Each row is a point on a tangle of strands that fork, close into loops and nearly touch. The rows are in no order.
In the rows, zero is written as 128.
Two points are linked if the straight distance between their rows is under 116. Some points are linked to none.
Q965: [165 128 152  99 132 118 153 151 123 116 120 149 101 126 103 120 135 123
 124  87 156 108 152]
Q410: [178 166 120 100 144 143 160 142 165 147 108 133 101  66 158 136 176 139
 125 130 119 156 158]
Q867: [127 102  71 115 127 130 159 119 142 120 163  68 179  77  53 182 133 133
 102 118 139 130 111]
Q94: [142 136 125 117  93 112 177 138 162 119 126 124 137  87 141 165 110 144
  66 138 123 158 156]
Q234: [120 147 144 127  80 102 130 148 167 150 110  95 166 113 117 114 141 145
  89  84 143 131 135]
Q638: [135  75 141  96 124 166 104 123 114 135 154  92 148 103 121 181 142 153
 120 126 117 151  81]
Q758: [ 99 116  82  99 134 145 115 136 120 117 166 114 162 122 127 153  91 122
 179 134 133 124 134]
Q702: [141 137 109 125  62 119 162 110 169 118 135 116 191 111 128 141 100 141
  86 104 128 157 146]
Q806: [102 163  87 133 168 124 133 149 167 131  88 132 151 111  80 112 140 122
 150 143 144 122 153]
Q262: [133 119 178 160 169 109 136 112 104 145 116 160 107 186 144 111 137 122
 144 149 146 112 115]
Q207: [156 135 134 100 151 147  86 100 100 133 127 108 127 114  44 137 133 122
 112 107 172  99 115]
Q189: [ 81 164  80 101 141 142  84 141 108 131 175  67 132  83 118 103  97 206
 118  97 139  95 175]
Q877: [211 114 165 160 118 137 184 167 110 126 122 133 108 151 153 117 178 109
 119 124 101 168 116]
Q422: [115 167  93 147 158 117 135  98 151 130 115 173  98 157 225  81 115 104
 193 159 137  99 146]
Q815: [161  94 170  98 107 125 152 151 111 113 156 102 117 140  96 127 116 135
  88  81 141 106 115]
Q138: [102 158  83 142 121 117 179 133 190 107 115 147 118  74 144 136 107 147
  88 124  94 137 182]
Q496: [ 92 182  59 131 112 149  77 119 125 123 192  43 179  71 105 119 101 174
 137 120 129 112 174]
Q15: [117 149 139  99 102 108  72 119 113 175 116  89 161 174 154  91 109 136
 172 100 168  88 116]
Q963: [151 137 160  60 140 151 102 135  83 146 152 111 115 134 123  57 104 223
 133  91 168  92 123]
Q433: [187  92 198 142 142 118 168 135 104  97 135 153  70 151 103 107 120 103
  82 130 113 115 127]
Q991: [ 91  90 116  93 101 131 148 163 123 105 148 164 138  94  96 182 134 109
 134 101 136 143  93]
Q9: [111 149  93 102 120 130 121 178 149 125 120  94 113 112 140 111 133 154
 148 110 114 131 147]
Q226: [162 146  83  91 136 136 146 136 152 124 124 150 120  82 177 123 133 103
 158 141  87 166 157]
Q746: [163 138 173 140 140 170 106 140 123 127  85 116 117  87  92 137 215 132
 120 126 147 161 100]
Q615: [ 68 166  73 106  75 118  90 149 154 127 118 101 142 134 168  62  89 122
 182 125 133 110 171]
Q296: [158 137 180 117 129 140 189 147 131 133 126 183  61 125 186 137 212 118
 132 104 125 117 110]
Q136: [107 100 106 122  96 123 172 172 162  86 147 164 113  83 126 171  81 166
  69 153 105 182 133]
Q182: [115 145 112  87 148 148 116 137 130 142 118  77 113  88 130 106 115 193
 114 114 157 111 140]
Q385: [182 160 164 163 172 107 154 135 106 132  90 190  91 141 109 111 196  75
 132 125 140 132 138]
Q475: [148  98 152 149 163  86  89  98  94 132  99 109 133 193  75 132 132  75
 132 162 160 110 114]
Q836: [111  99 200 124 117 134 144 146 131 105 130 132  51 128 139 116 129 178
  85 113 118 119 121]
Q8: [130 167 113  86 143 136  62  95  87 147 148 103 148 100  94 122 106 122
 137 125 154  92 149]
Q637: [157  85 168 201 158 113 122  91  93 123 113 126 131 192  85 137  98  85
 121 183 142 131  78]
Q759: [ 74 138  64 145 129 137 126 153 185 125 111 101 125 110 158 132 137 153
 155 154  86 155 149]
Q781: [133  90 184  91 124 147 168 194 120 115 125 122  80  92 117 165 174 181
 110 113 159 157  85]
Q860: [ 93 136 107 103 150 169 103 135 139 144 144 147 147 118 189 126 102 141
 203 149 120 129 133]
Q359: [ 64 125 111 136  99 120 109 130 133 108 132 138 131 109  93 165 110 137
  53 117 115 121 150]
Q825: [143  78 210 145 105 154 146 185  83  98 139 141  53 147 134 126 143 169
  87 133 115 135  94]
Q655: [165 152 149 142 157 105  85  75 101 154 108 130 159 185 106 139 119  69
 148 163 135 149 131]
Q30: [120 129 106  78 109 141 121 199 113 121 152 133 120 104 177 109 103 146
 164 103 115 127 166]
Q636: [139 128 110 134 188 119 145  66 144 161 125 164  91 161 218 107 142 105
 159 147 126  99 118]
Q879: [135 114 117 100 110 129 139  89 156 152 129 122 167 138 179 143 151  97
 181 119 124 148 116]
Q243: [143 145 138 166 124 103 118  80 132 174 103 137 188 168 165 116 114  90
 151 172 122 156 141]
Q754: [132 126  52 120 121 118 155 159 182  96 136 160  98  64 205 127 126 119
 160 154  91 163 185]
Q852: [117 132 163 138 143 138 111  92 128 164 115  91 168 138 104  90 133 175
 141 150 164 120  85]
Q557: [118 135  94 133 151 101 114  71 144 139 118 157 157 146 137 142  81  71
 146 140 162  91 124]
Q431: [ 83 146 104 167 110  90 120  88 157 140  84 130 118 184 139 128 151  89
 141 133 102 146 112]
Q381: [153  64 176 113 129 167 109 125 102  94 149  88 118 134 105 177 138 124
  86 137 132 130  63]
Q105: [168 161 179  89 183 145  94 113 101 131  87 108 110 108  73  91 165 145
 133 108 186 106 120]
Q18: [ 99 167 166 109  76 140 123 124 149 140 112 123 143 153 138 134 143 147
 106  96 148 122 124]
Q236: [151 122 131 172 173  91 141 115 112 108  97 188  84 127 103 145 144  64
 116 135 118 129 152]
Q619: [101 157 111 142 116 137 158  95 170 117 118 204 148 115 171 125 118 109
 140 160 131 128 166]
Q714: [135  79 110 167 134  94 185 116 127 122 135 202 108 159 141 136 106  49
 151 153 101 137 112]
Q709: [148 140 170  92 123 135  76 112  77 162 145 114 131 184 149  71  93 176
 153 123 162  83 115]
Q952: [ 71 134 146 121  67 145 115 160 149 128 116 145 115 109 168 151 145 154
 111  84 111 142 121]
Q651: [ 98 160  54 153 113 123  86 136 119 113 165  71 174  79  93 152  88 150
  99 127 105 147 178]
Q312: [157 121 124 180 116 104 214 152 174 119 107 144  75 126 148 121 172 123
 102 126  64 164 149]
Q81: [153 156 123 128 118 110 112  99 130 180 109 114 142 199 184 110  92  98
 149 144 110 130 159]
Q168: [112 124  69 106  81 137  92 123 133 144 162  56 185 101 135 170 117 113
 128 100  70 140 136]
Q726: [ 99 166 131  95 143 104  78  88 125 190 106  84 134 133 143  70 119 161
 157 120 196  53 125]
Q382: [188 126 203  93 150 156 102 125  78 128 106 129  94 138  86  99 148 165
 111 125 170 110  96]
Q76: [ 81 132  63 164  83 118 108 139 156 103 146 112 145 120 100 157  94 122
  89 108  90 148 172]
Q599: [ 95 122 115 140 121 105 106 102 104 129 183  78 155 135  57 140  95 137
 106  85 162  79 118]
Q286: [ 99 112 141 118 125 116 137 161 128 146 135  72 155 117  64 129 149 143
 158 107 153 130  95]
Q760: [170  78 187 111 124 143 124 122  91  97 143 108 120 153  69 116 115 152
  94 123 162 101  79]
Q821: [144 148 137 126 173 161 114 122 118 131 109 135 103  95  91 139 179 151
 149 164 137 169 120]
Q979: [138 135 141 157 176 127 169 135 156 130  99 155 138 140  54 120 142 114
 124 164 153 117 143]
Q768: [118  77 130 158 105 123 167 119 114 105 124 219 148 149 107 166 140  56
 123 143  99 174  98]
Q244: [155 107 164 147  97 124 135 123  80 101 119 186 137 160 101 153 126  50
 110 129 116 153 105]
Q487: [157 176 121  95 128 142 127 131 150 150 121  94 153 102 132  88  77 169
 120 124 144 115 180]
Q482: [127 103 147 153 143 127 140 139 143  95 142 129  82 117 137 144  96 159
  76 120  99 113 123]
Q837: [105 106 159 118 131 160  93 136 116 161 153  53 162 134 100 121 152 175
 162 134 155 114  66]
Q114: [157  81 181 133 114 131 147 166 116 141 114 104 131 155 118 123 142 118
 118 121 117 147 103]
Q153: [104 123  78 145 143 129 105 124 158 121 113 138 139 117 113 168 136 125
 132 167  82 181 130]
Q254: [175  93 159 159 186 121 131 108  98  97 132 185  51 138 134 134 129  84
  92 129 105 124 134]
Q217: [167 119 123 108 137 118 124  79 136 152 134 123 142 127 132 148 108 102
 138 122 141 117  99]
Q295: [132 134 128 161 116  96 175 143 146 132 109 146 104 149 167 106 137  88
 138 118  68 138 144]
Q144: [ 71 137  82 181 109  91  98  77 126 155 160  96 194 158  80 141 116  94
 148 122 126 110 107]
Q96: [177 170 148 115 138 106 119 145 103 146  85 150  87 125 115 102 181  85
 146  77 147 111 143]
Q2: [140  86 140 160 124 127 122 142 129 116 120  81 155 164  85 141 135 110
 112 146  98 147 102]
Q582: [162 170 112 111 119 125 119  90 150 159 106  80 154 155 173  89  91 142
 123 145 120 105 165]
Q34: [125 114 169 149 156 150 119 115 113 143 136 118 122 159 130 101 103 172
 117 153 130 110  87]
Q951: [ 96 183  92 150 156  99 141 149 151 112  77 158  93 119 125  96 125 109
 160 137 115 114 174]
Q248: [109  86 109 130 156 121 151 150 146  97 142  83 143  93  58 176 139 141
 140 129 149 131  72]
Q727: [140 145 152 171 197 114 159  90 126 148 138 205  81 192 198 112 144 129
 124 146 145  87 134]
Q675: [116 137  88 169 132  96 183 146 142 127 123 193 107 163 180 108 100  55
 164 145  86 127 143]
Q618: [118  87 153  61 120 136 111 188 106 108 146 111  72  79 126 200 141 162
  86 117 139 150 111]
Q23: [129 119 126  92 126 161  84 145 104 133 147 121 111  60 127 177 134 155
 127 100 138 132 105]
Q449: [ 72 168  75 122 114 132  45 113 123 133 140  86 164 126 144  96  96 120
 175 125 119 110 152]
Q564: [125 112 110 138 131 134 180 132 127  99 123 215 143  99 133 168 164  85
 131 142 117 163 133]
Q177: [122  83 102 114  93 143 115 113 130 133 150  81 146 101 143 179 129 111
 113  85 100 163 102]
Q900: [164  85 194 180 120 101 204 167 118 102 135 159  87 189 145  98 130 120
  86 135  92 115 117]
Q140: [ 78 165  76 121 128 151 106 108 151 118 123 183 154 102 178 124 136 119
 195 156 116 148 144]
Q799: [116 119 131  73 132 157 103 142  96 123 174 144 150 149 123 123  73 150
 160 129 139  91 140]
Q480: [ 95 121 110 127 112 158 103 128 104 157 179  39 186 122 128 121 132 192
 143 132 130 115 114]
Q755: [ 95 177  98 112 107 127 135 136 166 122 123 131 133 111 196  54 115 139
 200 125 153 101 139]
Q876: [ 89 140  80 151 122 112 158 171 152  96 120 168 106 130 164  73  74  98
 161 142 104 119 180]
Q261: [115  88 151 100 126 139 110 127  98 115 169 158 117 148 142 145  66 113
 114 100 134  78 106]
Q791: [138 127 163 163 204 143 138 130 128  94  95 172 117 122  73 136 163 144
 121 179 142 147 110]
Q532: [218 118 182 139 111 147 204 143 121 119 147 173  66 136 181 135 198 129
 101 144 108 149 121]
Q429: [110 167 124 107 123 134 153 118 155 149 113 150  96 137 213  85 163 122
 189 113 150  89 130]
Q962: [185 139 116 131 117 114 194 169 159 109 116 155  66  98 170 148 176 144
 109 132  97 168 164]
Q809: [106 123 125 173 150 123  89 119 121 149 130 101 151 138  97 152 142 131
 120 137  99 139 113]
Q666: [144  96 155 157 115 143 136 121 134  92 124 134 116 133 115 158 113 156
  36 155  96 177 118]
Q771: [129  98 112  89 106 149 162 133 130 131 141 173 142 111 143 166 157  91
 152 114 118 159 113]
Q567: [131 124  79 185 118  80 157 108 162 120  78 142 118 157 143 127 130  68
 111 112  81 160 134]
Q378: [166 122 162  75 130 143  82 118  70 121 163  81 132 116  69 101 121 225
  92  96 190  83 113]
Q908: [ 80 124  96 136 126 134 119 127 123 112 151 140 196 142  87 134  94 124
 145 156 153 126 136]
Q549: [ 75 182  86 153 132 127  40  97 103 172 149  57 193 152 119 106 116 144
 171 146 151 103 151]
Q403: [101 143  79 156 103 127 115 122 113 145 162  77 229 129  82 134 122 125
 141 148 121 148 128]
Q605: [ 97 159 122 115 174 133  51  99 104 155 109 132 135 137 112  89 123 148
 147 127 170  72 134]
Q514: [187 114 192 153 117 114 121 106  89 141 106 177 154 175 138 136 169  67
 128 129 122 144 112]
Q12: [ 95 106 172 123  99 125 153 170 134 125 112 147  86 101 154 151 184 174
  96  96 120 158 112]
Q185: [ 86 158 108 112  99 129 124  79 164 122 116 161 141 129 169 135  88 101
 131 134 157  97 137]
Q110: [185  69 151 145 114 126 143 127 114  78 125  86 107 118  73 151  92 124
  44 142  98 172 123]

How many points has the smallest loop of links through each point below? Write none if it is on no loop.
Q403: none
Q963: none
Q422: none

Name the points in between on the shortest way along the links from the first point to the second, in order.
Q177; Q378: Q638, Q381, Q760, Q382, Q105, Q207, Q8, Q605, Q726, Q15, Q709, Q963
Q243; Q836: Q81, Q582, Q487, Q182, Q9, Q759, Q153, Q809, Q2, Q114, Q815, Q760, Q381, Q638, Q23, Q618, Q781, Q12
Q295; Q619: Q675, Q714, Q768, Q564, Q771, Q879, Q217, Q557, Q185
Q236; Q94: Q385, Q96, Q965, Q815, Q760, Q381, Q638, Q23, Q618, Q781, Q12, Q952, Q18, Q234, Q702
